Each row is a point on a landscape with many valleys, with its height.
A ball rolls from a point to the lowest of its 2 nearest points, and stops where none of them is lower. Distance is the straight distance between rows; heights are no part of it.
q_652: [102 134 140 126 168  97 152 114 131 125  88 209 126 145  84  96 129  84
  94 129 150 145 155 147 173 122]  h=6.57
q_275: [ 73  83 122 124 140 127 124 111 115 146 120  62 133 149 142 158 158 132
 105 155 142 120 107 135 108 120]  h=5.96
q_423: [172 156 119 134 155 117 135 115  97 121 136 135 171 129 135 124 120  86
 134 144  99 105 123 124 120 139]  h=2.48
q_865: [142 150  64  81 114 114 169 175 146 141  96 122  87 129 148 131 100 110
 125 109 146 130 137  93 154 144]  h=3.48
q_145: [120 133  60  73  84 126 138 134 174 114 135 111  99  61  91 136 124 195
 152  85 157 162 125 140 130 162]  h=2.20
q_983: [105  87 177 155 155 100 120 135 104 146 131 124 160 115 122 103 173 139
  85 176 118  70  83 163 101  98]  h=5.73
q_891: [109  95 132 138 120 137  84 135  92 138 169 137 121 107 151  72 186 166
 116 172 112  49 102 121  96 100]  h=1.90
q_760: [ 73 137 112 147 124 124 131 123  99 118 138 155 118 136 136 116 180 149
 121 137 111 115 129 123 136 119]  h=3.87
q_111: [108 108 148 162 105 144  91 115  92 109 181  62 158 141 175 124 117 139
 166 125 115 112  86 114  93 118]  h=2.08
q_754: [ 82 128 118 138 133 106  96 182 138 135 182 107 126  75 179  56 116 167
 140 157  94  64 108 153  82  80]  h=1.42
q_460: [109 117 165 179 131 133 108 115 126 101 133  94 164 157 131 148 127 144
 140 159 101 162 123 159  99 117]  h=2.93
q_921: [121 107  92 132 127 142 107 154 123 131 140  37 155 169 200 119  68 115
 169 139 115 118 120 122 113 102]  h=1.85
q_316: [123 114 168 127  96 135 142  82 131 116 155 131 132  76  78 180 150 168
 128  67 156 180 134 106 158 153]  h=4.72
q_53: [110 125 125 127  88 140 132 120 113  96 178  74 130 104 142 161 103 178
 181  90 138 190 122  99 123 130]  h=1.61
q_896: [146 139 170 126 115 131 128  78 123 101 167 173 150  64  67 140 156 173
 121  96 117 146 131 140 153 143]  h=5.00
q_66: [122 151 133 144 110 118 114 103 128  77 192 117 134  84 129 145 105 196
 159 126 112 182 131 127 112 124]  h=1.22
q_800: [163 144 150 155  97 157 143 154  89 153 112 104 126 147 104 160 146  98
 114  52 146 176 135  75 174 155]  h=5.41
q_768: [137 179 131 147 103 127 148 145 131  85 152 167 115 102 152 114 124 138
 153  86  95 140 133 129 133 150]  h=4.28
q_885: [171 212 136 152 140 108 130 110 139  82 190 152 142  92 149 103  79 148
 162 103  81  99 110 137 101 130]  h=4.77
q_746: [130  98 169 138 163  97 124 118 111 157 114 146 175 127 109 112 148 102
  79 180 132  90 102 161 128 112]  h=5.61
q_140: [161 145  86  99  94 132 146 120 169 120 100  78 121 122  92 177  83 159
 142  91 173 226 133 135 146 154]  h=4.06
q_240: [120 130 162 196 113 172 116 111  89 130  90 106 133 186  94 177 156 105
 151  82 142 201 153 106 136 142]  h=2.70
q_992: [146 121 129 170 146 124 124 141 126 130  80 129 150 202 166 128 129  67
 145 169 129 100 147 100 135 127]  h=2.68
q_504: [160 147 114 123 167 104 134 155 115 132 151 130 158  99 154  95  88  79
 148 167  89  67 115 136  85 114]  h=2.90
q_528: [101 125 109 129 109 133 174 180 130 159  66 104  88 164 109 155 143 121
 100  76 169 179 134 101 186 128]  h=3.57
q_398: [ 97  70 103  84 142 103 151 157 162 155  66 135 117 163 133 135 119 106
 103 172 165 133 144 154 148 113]  h=6.22
q_933: [117 132 133 146 121 116  71 151 110 128 202 123 140  75 161  47 147 173
 130 149 103  51  90 134  86 100]  h=1.65
q_993: [ 97 117 139 162 147 111 141 154 116 126 112 134 145 166 168 115 140 128
 124 178  92  92 116 148 109  81]  h=2.11
q_226: [ 77  69 164 148 135 161 152 105 104 166  80 132 102 212 114 155 167  91
 104 123 161 114 122  89 173 100]  h=3.06
q_81: [151 146 115 111 146 116 129 151 165 129 106 163 110 141 165 113  92  93
 119 176 105 119 163 133 107 130]  h=1.24
q_377: [135 180  63  82 126 102 162 154 170 125 130 117  99 102 151 129  87 130
 134 106 127 130 139 122 131 152]  h=3.22
q_915: [116 116 174 204 109 162  84  98  87 101 159  76 170 184 171 138 134 152
 174 123 117 120  83 120  86 107]  h=2.33
q_732: [ 79  70 105  96 124 134 144 125 129 158  86 103 106 160 126 148 154 119
 104 140 168 117 125 114 143 129]  h=6.08
q_793: [161 154 111  79 165 109 137 136 185 135 107 191  74 112 130 114  84  85
 110 170 117 112 161 145 111 140]  h=1.66
q_276: [154 127 174 136 112 166 108  84  51 154 139 132 180 172 121 145 160 126
 119 126 125 106 105 103 116 125]  h=1.76
q_247: [179 150 149 132 120 154  94  98  53 130 170 138 168 130 128 104 148 146
 116 156 115  99  92 124  94 126]  h=1.03
q_153: [137 159 141 132 136  89 127 112 171  74 183 104 145  61 125 143  88 176
 152 126 110 153 124 153  93 137]  h=0.86
q_399: [127 126 152 174 132 153 117  95  94 122  85 152 136 190  88 137 151  84
 127 125 140 176 148 124 138 138]  h=3.23
q_517: [ 92 114 109 104 132 105 169 148 143 154  76 162  80 154 103 117 140 101
  84 100 188 165 151 104 197 133]  h=3.90
q_115: [118 100 125  87 122 127 110 113 155 121 123 140 110 106 102 130 121 128
 107 143 138 181 150 177 126 155]  h=3.44
q_65: [118  95 122 147 114 172 143 141  96 147 108  69 132 180 153 167 138  87
 158 106 121 117 130  94 146 125]  h=1.20
q_637: [102 125  75  93 108 135 116 167 130 115 157  61 139 128 193 101  45 136
 192 106 135 126 104 142 110 116]  h=1.40
q_526: [149 148 116 178 155 129 114 154 127 122 110 100 173 176 179 115  93  86
 160 165  90  95 139 117 106 104]  h=2.29
q_948: [111  92 117 157 120 193 151 151  95 165  71  52  91 201 127 185 153  86
 156  80 156 136 129  72 151 115]  h=1.69
q_669: [113 120  87  89  90 132 133 135 140 100 159  67 119  75 132 148 109 193
 175  87 152 171 118 118 120 141]  h=1.89
q_866: [109 101 116  90 123 104 129 168 170 134 144  83 147  87 155 115  96 165
 117 152 103 114 118 176  96 111]  h=5.77
q_494: [109 144 105 132 123 122 145 146 122 106 136 143 105 112 148 118 146 128
 142 121 107 123 138 121 125 143]  h=4.05
q_107: [141 120 133  85 129  99 136 150 198 125 155 128 139  65 142 120  94 153
 110 136  97 122 128 178 108 133]  h=5.66
q_996: [161 177  60  72 111 129 146 120 193 103 141 113  64  60 100 147  83 187
 155  81 146 163 125 147 133 157]  h=2.53
q_391: [112 127  72  65 122 139 111 122 170 124 137 144  86  55  75 117 147 171
 127 120 133 141 161 158 153 152]  h=2.52
q_544: [122  97 112 110 141 106 166 163 115 155  97 166 119 144 155 131 138 102
 133 189 120  83 140 108 154  90]  h=4.01
q_31: [140 132 116 116 148 115 121 186 161 133 117 138 121 152 202  95  71  98
 142 189 104  93 145 131  80 110]  h=1.62
q_178: [117 146 130 132 151  95 111 173 138 142 146 166 122  83 159  61 132 161
 113 191  88  67 126 151  73  88]  h=1.68
q_550: [151 143 144 101 141 106 125 129 187 122 140 189 131  64 117  95 132 139
 101 133  97  86 137 162 129 134]  h=5.49
q_877: [102 105 186 138  77 161 132  92  91 138 136 123 136 125 104 190 173 150
 136  60 142 156 130  98 145 132]  h=4.43
q_980: [146 152 104 105 122 128 109 150 150 116 177  84 149 106 177 108  47 133
 167 133 100 132 124 139  99 115]  h=0.88
q_162: [ 84  79 136 119  95 177 158 149 118 161  79  86 102 189 108 177 142 136
 117  84 158 175 128 116 184 108]  h=3.88
q_549: [176 123 159 147  93 153 121 101 139 123 132  90 139 125  93 195 105 136
 140  68 160 220 153  85 160 161]  h=4.62
q_222: [199 189 141 138 148 117  94  84  91 111 188 156 166 102 117  84 137 179
 114 147 114  84  84 144  91 134]  h=0.34
q_557: [163 177 152 156 119 127 135 132 130  71 165 170 166 107 151 111 116 147
 149 111  86 121 110 143 109 136]  h=4.53
q_164: [141 169 107 116 136 105 117 125 173  94 179  69 142  86 151 134  35 153
 176 114 120 159 124 146  97 124]  h=0.40
q_479: [104  95 119 102 117 144  76 123  98 139 179 121 120  71 119  97 178 161
 131 153 109  85 129 130 108 126]  h=2.16
q_718: [ 78  89 117  93  88 156  97 117 110 137 156 112 100  87 118 132 183 159
 131 117 136 119 133 115 121 146]  h=2.42
q_615: [ 81 130 143 145 133 120 128  96  87 135 111 160 137 174 129 125 172 141
  95 156 133 120 120 122 139 108]  h=3.68
q_931: [170 179 147 154 153  95 119 119 120 108 150 184 164 106 125  75 154 162
 102 158 120  62  88 156  90 129]  h=0.87
q_219: [158 145 135 125 144 125 120  86 149 128 101 151  96 147  88 130 120  72
  91 101 161 178 159 125 163 178]  h=1.99
q_829: [125 111  84  89 134 111 174 182 128 144  90 137 104 145 163 137 112  93
 151 155 133 104 144  91 146 117]  h=3.77
q_42: [140 113 160 191 148 129 116 130 108 138  96 141 163 221 162 109 147 128
 103 200 121  84 102 128 116  83]  h=2.40
q_320: [118 117 148 146 140 131 113  83 127 149  79 138 123 187  80 126 125  63
  98 104 183 185 162 119 167 149]  h=2.74
q_393: [123  95 172 155 123 176 100  94  74 155 125 104 161 198 141 147 167 123
 113 149 127  92  92 114 108  92]  h=2.28
q_635: [126 111 146 114 140 122 120 101 109 130 135 166 142  97  88 117 162 116
  98 140 125 112 125 157 131 138]  h=5.40
q_499: [192 185 140 134 175 102 132 107 144 124 115 220 135 142 116  96 119  98
  98 173 115  87 125 154 121 130]  h=1.79
q_345: [133 101 107 165 151 136 145 151 128 140  48 114 117 210 138 147 130  57
 153 142 155 135 164  92 161 123]  h=3.09
q_267: [190 171 159 139 178  90 107 116 151 123 125 221 130 107 106  66 141 139
  77 177 118  68 113 177  87 129]  h=1.31
q_481: [ 70  82 158 133 146 131 131  94  85 152  95 169 120 183 106 126 173 113
  87 143 164 114 128 111 160 107]  h=3.40
q_233: [175 156 103 116 125 128 126  99 152 130 126 114  95 123 109 146 119  91
 115 101 144 166 145 114 148 180]  h=1.32
q_729: [108 119 142 140 139 111 101 123 141 115 125 127 131 123 124 135 119 129
  97 178 117 165 140 175  99 131]  h=3.17
q_268: [137 105 113 103  99 137 118 122 173 110 102 106 115 132 110 157 101 135
 128 120 164 206 141 157 125 167]  h=3.74
q_149: [112  88 150 169 136 174 139 103  91 164  93 103 135 235 150 161 163 102
 124 146 135  84 109  83 149  82]  h=2.67
q_864: [ 98 123  82  91 107 147 152 150 103 155 121 125  76  92  93 138 172 139
 120  81 162 149 136  91 167 152]  h=3.02
q_117: [ 89  94 119 111 123 105 131 135 143 132 134  43 153 127 157 153 116 154
 117 143 135 134 103 153 104 120]  h=5.88
q_952: [152 189  89  92 130 110 147 115 195 100 162 134  86  62 131 131  89 158
 142  90 107 121 137 140 133 154]  h=2.91
q_212: [167 129 131 124  85 126 149 114 173 105 139  92 113  95 102 187  96 168
 144  65 176 222 131 102 159 160]  h=4.32
q_840: [104 104 121 112 146 103 150 151 111 141 105 208 122 119 122 109 173 120
 126 167 125  79 144 118 160 112]  h=4.23
q_505: [ 99 105 166 183 107 193 127 110  86 154  78  83 120 204  98 188 165 101
 148  74 143 157 138  92 141 115]  h=2.22
q_20: [147 120 148 102 140 114 119  96 162 129 138 198 121  90  93  94 151 114
  79 121 139  98 137 146 161 156]  h=5.60
q_434: [206 176 133 146 162 114 129  91 111 126 122 173 159 147 110 122 124  85
 112 141 126 104 123 134 131 151]  h=2.41
q_271: [ 97  98 155 120  88 155 143 115 116 139 114  97 133 148 122 174 143 139
 120  85 143 177 127 118 153 129]  h=4.17
q_969: [ 92 127  93 107 144 105 147 136 124 134 111 198  98  93  81 105 173 123
 124 134 133 108 163 118 167 134]  h=4.37
q_834: [172 214 143 119 157 115 119 119 191 107 174 154 115  80 148 104  66 160
 133 132  63 108 126 157  91 119]  h=5.01
q_407: [122 114 164 125 119 141 123  99  90 117 159 166 160  83  73 125 181 159
 130 120 111 118 118 153 135 134]  h=5.21
q_819: [170 144 102 121 139 128 132 126 148 124 123  97 151 133 137 147  96  83
 138 115 112 144 147 128 134 155]  h=1.94
q_265: [126 124 184 200 105 149 115 100  97  94 132 109 179 171 133 163 152 148
 157 114 116 154 109 128 108 125]  h=2.65
q_311: [163 122 170 142 109 160 127 116 120 150 108 119 116 134  61 168 132  88
 114  42 171 204 146  98 174 161]  h=5.05
q_737: [122 140  88  98  98 134 159 156 120 154  99 103  82 124  89 149 136 137
 105  74 178 189 135  96 169 151]  h=3.29
q_71: [153 132 127 134 160 108 107 151 123 115 180 111 138  64 138  79  95 113
 149 154  90  89 103 164  61 122]  h=3.16
q_724: [132 135  93 137 151 132 112 182 138 131 123  89 144 165 210 102  60  86
 166 163 103 101 140 118  99  97]  h=1.95
q_925: [135 121 128 151 116 160 106 116  84 120 143  84 156 164 165 130 131  87
 164 124 117 113 106  94 113 140]  h=1.72
q_165: [112  87 133 114 163  95 156 149 154 138  66 179 127 169 119 118 107  78
 112 162 153 139 164 149 163 103]  h=6.37
q_839: [172 194 143 117 149 119 141 114 188 102 154 210 106  81 122 109  99 139
 122 109  72  95 132 162 128 136]  h=5.26
q_364: [100 126  77  84 136 102 165 163 144 150  80 178  72 108  94 117 147 122
 109 122 166 132 166 117 177 135]  h=4.16
q_529: [ 96  96 127  96  86 173 114 111 101 148 144 141  93  89  84 143 192 140
 129  78 149 133 144  97 143 160]  h=2.69
q_27: [116 121 145 158 167  83 133 182 131 152 129 141 132 120 166  83 129 136
 114 203  97  64 110 151  74  69]  h=1.88

For each start below, name the point where the ball stops.
q_311 -> q_65
q_165 -> q_222
q_635 -> q_754
q_729 -> q_65
q_840 -> q_164
q_885 -> q_222
q_391 -> q_164
q_481 -> q_222
q_969 -> q_754
q_996 -> q_164
q_162 -> q_754

Call two points neighbours if one is among the 2 nearest of the other. Go from one point of each pair to the other, from neighbour to neighbour, staying as low as possible. Name the highest point that can't be avoided.
q_164 and q_65 -> q_345
q_222 and q_233 -> q_423
q_164 and q_81 -> q_724
